Each row is a point on a landscape with many peaks, with its height.
From any point a climber steps to the highest of the 6 points nearest to it. It stops when none of these is higher. Distance is the straight distance between rows; heights are no part of it.
Z_387 height 415: [ 64 -20  -8  23 -15 -46 -11  25]
Z_536 height 129: [-20  29 -20  33 -43   5  17 -42]
Z_389 height 190: [ -1 -40 -22  53 -32   9   0 -37]
Z_242 height 148: [-50  85  -4   0 -25  28  44 -11]
Z_556 height 452: [ 30 -17  -6 -11 -11 -37 -23  21]
Z_204 height 455: [ 38   0   7 -47   0 -45 -26  33]
Z_754 height 638: [-21  -3  17 -49  45  36 -11 -14]
Z_830 height 699: [ -9   0 -13   7 -21   0  -4 -21]
Z_929 height 596: [ 11 -29  11 -43  21 -15 -30  39]
Z_824 height 323: [ 58 -36 -10  46 -16 -38 -12  14]
Z_954 height 434: [-67   6 -12  21 -11  45  18 -28]
Z_848 height 127: [ 41   0 -12  62 -42 -12  35 -43]
Z_726 height 333: [  8 -37  -8   3 -13  -9 -13   8]
Z_856 height 262: [ 32   0 -15  19 -30 -31   1 -19]
Z_794 height 356: [-19   0   5 -19 -10  12  -3 -16]
Z_189 height 353: [ 54 -22 -15  30 -24 -43  -7  10]
Z_815 height 191: [ 20 -29 -18  53 -23   3   4 -29]
Z_806 height 409: [ 15 -28  -2 -11  -5 -18 -24  15]
Z_503 height 603: [ 14 -49   7  -8  12 -18 -37  53]
Z_883 height 352: [-68  66   1   7  13  64  39  -7]
Z_834 height 14: [-33  66  25 -34  32  25  17 -14]
Z_391 height 364: [-25  15  24 -46  42  28  -4 -18]
Z_752 height 228: [ 74 -42 -13  68 -14  -4  12  -3]
Z_756 height 209: [ 21 -45 -18  41 -27   0  -8 -17]
Z_132 height 667: [  3 -29  25 -65  53  12 -29  27]
Z_501 height 259: [-49  12  15 -28  27  49  12 -21]
Z_381 height 292: [ 12 -52 -18  16 -12 -10 -14  12]
Z_742 height 393: [-67  41  -1  13 -22  48  31 -24]
Z_811 height 178: [-22  34   4 -24   2   5  16 -20]
Z_507 height 414: [ 64 -40  -4  40  -3 -43 -16  44]
Z_255 height 260: [-36  36  -7  -3 -25   3  22 -31]
Z_116 height 533: [ 41 -36   1  15   2 -53 -33  85]
Z_882 height 307: [-60  61  12  -5  21  52  37 -12]
Z_399 height 162: [-55  41  18 -14  36  45  24 -22]
Z_401 height 471: [ -3  17  -2  -5 -23 -18   6 -21]
Z_802 height 698: [-19 -23  -5  -5  -2  12  -5 -14]
Z_408 height 372: [ 20  10  -8 -15 -23 -27  -3 -15]
Z_757 height 272: [  0   8  -1 -29 -11 -19  -9  -3]
Z_327 height 555: [ 23  -6  12 -51  10 -22 -28  23]
Z_594 height 184: [  0  50  18 -55  22  -3   8 -15]
Z_676 height 82: [-45  55  22 -19  45  46  27 -14]
Z_857 height 454: [ -5   3  33 -62  63  18  -9  -3]
Z_340 height 514: [ 46 -37  -7   6  -2 -42 -33  48]
Z_714 height 153: [-11  16  12 -44  12   2  -4 -15]
Z_788 height 470: [ 57 -16  -2   9 -12 -65 -17  43]
Z_699 height 261: [ -8  22 -16  24 -44 -14  22 -41]
Z_943 height 493: [-42  -3  -6   5  -3  24   8 -25]
Z_837 height 104: [ 49 -40 -13  80 -28   7  27 -38]
Z_489 height 289: [ 31 -67  -9  53   1 -13 -17  36]
Z_164 height 232: [ 34 -58 -16  37 -11 -16 -21  20]
Z_843 height 175: [-42  77  14 -24  20  40  34 -15]
Z_48 height 177: [-23  25  11 -43  22  19   4 -25]
Z_121 height 252: [ 35 -39 -17  26 -13 -25 -14  16]
Z_332 height 593: [ 23  53  37 -75  47  -4   4 -11]
Z_596 height 284: [-67  52  14   3  44  82  27  -9]
Z_211 height 291: [-55  60  -1  -9  -4  39  30 -15]
Z_615 height 440: [  8 -16 -10  -2 -19 -18  -8 -11]
Z_222 height 558: [ 37 -51   2  28   7 -46 -33  81]
Z_145 height 400: [-66  29  -8   5   6  55  33 -21]
Z_565 height 173: [  3  32   6 -46  -7 -20   0 -13]
Z_584 height 504: [ 40 -57  -3  45   5 -33 -26  57]
Z_910 height 391: [-44  23  -2 -10  -8  28  13 -28]
Z_879 height 523: [ 26 -57   0  32  23 -36 -40  92]

Where does a climber stop that starts at each point below?
Z_501 | Z_132
Z_391 | Z_132
Z_584 | Z_503
Z_752 | Z_503
Z_204 | Z_132
Z_843 | Z_830
Z_116 | Z_503
Z_507 | Z_503
Z_676 | Z_830
Z_327 | Z_132
Z_742 | Z_830

Two climbers start at each pair of points below. Name the first point that both come to, or write never.
Z_756 / Z_848 | Z_830
Z_48 / Z_565 | never
Z_596 / Z_714 | Z_830
Z_164 / Z_757 | never
